A landscape with many peaks, sampled at points; each row gives a point and its height.
A climber steps from a point to the highest of its 5 nearest points, and stops where none of them is higher. Distance is the straight distance between rows; heights are no part of it.
Rigo: 13	13	9	9	-19	-11	13	11	6	0	-11	1	19	-11	19	14	-2	19	-4	-17  h=7.83
Vuf: -12	-3	36	-11	-4	-17	-10	27	13	-23	-2	15	-2	-26	-4	9	-16	0	-11	-18  h=7.02
bel: 0	2	14	4	4	-5	4	5	1	-6	1	0	0	-17	7	13	6	1	-8	-9  h=8.00
dufel: 11	10	11	2	-23	-17	13	25	2	-2	-18	12	23	-14	35	10	-14	16	-10	-21  h=5.22
nonug: -13	-5	-6	-2	9	-2	-7	-9	-11	-3	10	-4	-8	1	-8	-11	6	-11	2	9  h=8.27
sapuf: 6	7	13	5	-4	-7	7	8	3	-6	-4	0	2	-16	10	12	6	7	-6	-13  h=8.14
fov: 7	-5	-22	-4	4	17	-6	-18	7	14	-5	-7	-8	29	-19	-17	0	-3	15	21  h=6.07
Geber: -16	-8	-8	-7	14	2	-13	-13	-10	-7	9	-4	-8	6	-18	-16	8	-18	5	9  h=8.35
Zezu: -9	-6	-10	1	10	1	-5	-8	-10	2	9	-3	-4	2	-3	-9	4	-11	1	10  h=7.81
levo: 3	-1	-20	3	0	10	1	-11	-6	11	4	1	0	18	0	-10	-4	2	7	15  h=6.87
lom: 10	9	7	9	-8	-3	9	3	4	0	-3	0	8	-9	12	14	4	13	-3	-10  h=7.93
Tedi: 7	0	-19	4	-7	16	8	-9	-4	18	5	0	0	20	7	-5	-9	7	5	12  h=6.24
Biv: -3	-3	12	4	9	0	5	3	-7	-6	8	-1	-6	-13	1	7	9	-6	-5	-5  h=6.12
Maper: 4	-4	-21	-4	3	10	-5	-17	2	15	-3	-2	-6	23	-14	-15	-3	-3	9	19  h=6.45
Gulig: -7	0	27	-9	-8	-20	-6	26	9	-19	-9	10	3	-22	9	12	-13	3	-14	-21  h=8.74
buriv: 10	-5	-22	-5	1	22	-6	-19	9	16	-9	-6	-9	32	-21	-16	1	-3	17	20  h=6.01
baz: -12	-7	-13	-11	19	6	-16	-17	5	-5	4	-7	-11	16	-34	-19	11	-22	10	19  h=7.49
fusot: -4	-5	18	0	8	-7	0	9	1	-10	1	-1	-7	-20	1	11	6	-2	-4	-13  h=6.44
kepap: -1	-2	-18	0	1	8	-6	-13	-5	12	2	-2	-2	17	-7	-13	-2	-3	6	15  h=7.22
figi: 9	9	13	4	-13	-12	7	15	5	-3	-11	2	13	-13	17	12	-1	13	-6	-16  h=8.37
sese: -14	-7	-14	-10	17	2	-20	-13	-2	-6	4	-8	-11	11	-26	-17	10	-21	9	14  h=7.86
Mezis: 11	12	10	4	-23	-17	11	19	4	-1	-18	7	23	-13	29	11	-9	16	-4	-19  h=4.63
sodi: 12	8	-9	14	-8	11	17	-4	1	10	9	1	10	7	12	7	-3	18	0	1  h=6.10
dod: 5	0	-16	6	-2	11	7	-11	-5	14	7	0	1	12	5	-6	-5	6	4	12  h=6.80
lapa: -10	-7	-15	-10	16	4	-15	-15	1	-2	3	-7	-10	13	-27	-18	8	-19	8	16  h=8.02
gid: 2	2	-18	3	1	7	0	-10	-6	12	4	-1	0	14	2	-7	-2	1	3	14  h=7.17
sesak: -7	-6	-16	-8	13	5	-15	-14	0	1	4	-6	-7	15	-24	-17	7	-16	9	17  h=7.16
dirav: 1	2	20	-6	-12	-22	-2	28	6	-12	-15	12	11	-22	21	10	-13	5	-16	-20  h=8.42
Dorit: -15	-10	20	0	13	-1	-3	5	-9	-13	9	-1	-9	-16	-4	4	6	-13	-1	-6  h=8.23
Bik: 1	-2	20	-2	-2	-11	1	16	6	-13	-6	3	2	-19	7	14	2	3	-8	-15  h=7.91
bagu: 5	5	18	-3	-11	-17	2	17	8	-9	-12	4	8	-19	12	14	-3	6	-10	-19  h=8.49
daso: 6	-4	-22	-3	-4	14	1	-13	-1	18	-2	-2	-2	27	-7	-13	-9	3	10	16  h=5.90
Tes: -5	-1	24	-8	-2	-16	-5	21	9	-18	-8	9	1	-23	1	12	-5	-1	-9	-20  h=7.04
zubig: -16	-11	14	-2	15	-1	-4	-1	-13	-10	10	-1	-11	-12	-6	0	5	-15	0	0  h=8.28
niru: 3	6	16	3	-4	-10	4	11	8	-7	-8	2	6	-15	9	13	3	5	-8	-16  h=8.33
Bosu: -8	-5	30	-6	3	-9	-6	16	7	-20	-2	5	-5	-24	-4	12	-1	-3	-7	-17  h=8.67
leke: -2	2	22	-6	-8	-17	-3	21	6	-14	-13	7	3	-21	9	13	-6	4	-11	-21  h=8.50
dep: -2	-1	-1	6	6	2	4	-4	-8	1	9	0	-2	-6	4	3	6	0	-3	0  h=0.52
nisez: -2	0	22	-1	6	-5	2	11	2	-12	-2	0	-1	-17	2	14	6	-2	-8	-15  h=6.22
bisev: -8	-4	26	-2	5	-8	-2	16	5	-18	-1	3	-5	-21	-3	13	1	-4	-8	-15  h=2.82
falir: -1	2	20	0	0	-8	-1	12	5	-12	-4	1	0	-20	3	14	3	-2	-8	-17  h=7.07
pipez: 6	7	16	0	-12	-16	5	16	7	-6	-14	3	12	-16	15	13	-4	10	-10	-20  h=8.65
ramu: 10	8	-13	8	-7	16	15	-7	0	15	11	4	5	13	12	2	-6	12	1	6  h=6.18
lusi: -8	-3	-16	-2	10	1	-10	-12	-8	2	6	-6	-6	10	-12	-14	4	-12	4	13  h=8.18
mosav: -9	-9	6	3	12	-1	-2	0	-10	-5	13	-4	-10	-9	-2	1	7	-11	-4	0  h=7.72
gito: -11	-2	30	-7	-1	-15	-7	21	11	-22	-6	11	-2	-23	-4	13	-8	-2	-9	-19  h=5.44
Toten: -4	-2	-18	-3	7	5	-9	-13	-3	5	2	-3	-5	15	-13	-16	3	-8	7	18  h=8.01
vevi: 6	-2	-21	0	-4	16	4	-10	-2	19	0	1	0	24	0	-9	-8	6	10	16  h=6.05
ved: 14	-3	-25	-7	-8	32	1	-15	6	22	-12	-6	-6	42	-10	-14	-6	4	19	11  h=5.92
mav: 4	4	3	10	1	0	9	-1	-3	2	9	-1	2	-5	8	8	7	6	-6	-3  h=4.01
Led: 12	14	7	10	-18	-6	14	7	4	2	-7	0	16	-5	16	13	1	18	-3	-15  h=7.74
pok: -6	-4	18	0	11	-3	2	5	-5	-10	5	-1	-9	-17	1	9	7	-6	-4	-10  h=7.67
domo: -1	-4	-19	-5	9	6	-11	-17	0	8	0	-7	-8	19	-20	-15	4	-10	11	19  h=6.19
zekos: 9	11	2	11	-5	4	13	-1	1	4	4	-1	8	-4	12	11	3	13	-1	-6  h=7.69
romi: 9	-3	-22	-1	-7	23	2	-13	2	19	-3	0	-1	32	-4	-11	-10	4	15	15  h=5.81
sigu: 1	-7	-15	-7	16	13	-12	-18	9	3	0	-12	-11	22	-32	-15	11	-16	12	23  h=4.28
ronas: -1	2	-6	7	5	4	3	-6	-10	6	10	-2	-3	0	5	-1	4	1	-2	6  h=2.29
Kelu: 4	2	-12	9	0	7	10	-7	-6	13	10	2	4	9	7	-1	-3	7	2	7  h=6.47
fibos: 7	-6	-21	-5	11	14	-11	-20	10	10	-2	-10	-11	28	-28	-18	4	-8	13	23  h=5.72
Bapa: 4	3	7	7	3	-2	7	3	-1	2	5	-1	1	-12	8	10	7	5	-4	-5  h=4.44
ger: 7	1	-17	6	-5	17	11	-8	-3	15	8	4	2	16	8	-3	-5	11	4	11  h=6.43
Gof: -9	-5	-13	-6	11	1	-14	-12	-6	-2	6	-7	-7	8	-15	-16	7	-15	7	14  h=8.29
Vume: 7	6	-9	11	-3	8	12	-5	-1	10	10	0	4	5	11	3	-2	10	1	5  h=6.20
gif: -18	-9	1	-5	13	0	-12	-7	-15	-10	11	-4	-10	-3	-14	-9	7	-17	3	3  h=8.69
nesef: 14	12	9	8	-26	-11	13	14	5	-1	-13	1	23	-9	23	12	-5	17	-1	-20  h=6.23
Lipa: 13	15	2	13	-16	3	18	2	4	4	-3	1	14	-2	15	12	0	18	-2	-12  h=7.75
fogin: 5	7	15	0	-17	-19	5	21	5	-8	-16	6	13	-15	19	11	-8	10	-9	-19  h=8.19
Riful: -8	-5	-10	-2	9	0	-7	-10	-10	1	8	-4	-7	4	-7	-11	6	-10	2	12  h=8.15
Felu: 11	-2	-21	-5	-3	23	-1	-15	5	20	-8	-6	-6	35	-11	-14	-2	1	19	17  h=5.97
naz: -16	-9	1	-2	12	-2	-6	-5	-12	-5	9	-2	-9	-4	-5	-5	6	-14	-1	3  h=8.34
sibun: 9	1	-20	4	-8	21	12	-8	-4	18	7	3	3	21	8	-1	-9	9	5	9  h=6.06
Nilaf: -4	-8	-15	-7	17	7	-15	-18	7	0	1	-11	-11	19	-33	-18	9	-19	11	20  h=5.46
rir: -6	1	24	-11	-11	-21	-5	29	8	-16	-10	13	6	-25	13	9	-14	4	-16	-22  h=8.58
guf: -11	-3	30	-12	-9	-20	-6	27	8	-22	-8	11	3	-25	2	11	-17	1	-15	-19  h=8.24
vakag: -4	-4	-18	0	5	3	-5	-12	-7	8	4	-2	-5	11	-3	-12	1	-5	3	14  h=7.73
sen: 5	4	-6	9	-1	5	11	-6	-5	8	9	1	2	1	8	5	1	9	-2	4  h=5.58
rugeg: -12	-4	-12	-5	11	1	-13	-12	-3	-2	5	-7	-10	10	-20	-17	7	-14	7	13  h=8.30
zened: -5	-2	-4	4	10	1	0	-5	-12	0	11	-3	-6	-1	-1	-1	4	-5	-1	6  h=8.39
vemip: 8	9	13	-1	-19	-18	7	21	4	-5	-17	8	16	-16	25	14	-10	12	-10	-20  h=6.83
Godi: 6	8	6	8	-4	-1	10	2	0	0	3	-2	6	-10	9	11	5	11	-4	-9  h=7.60
guvi: 0	-1	-11	3	2	3	2	-9	-8	7	11	-2	-2	5	3	-6	2	-2	0	11  h=5.96

Where does a climber stop that starts at each point below?
ramu | gif
sigu | gif
Vume | gif
Lipa | pipez
fusot | pipez
ger | gif
mav | pipez

Two climbers start at each pair of points below. Name the first point that both come to, or write none.
ved, Tedi | Toten
sodi, vevi | none
Nilaf, buriv | Geber
sibun, Felu | Geber
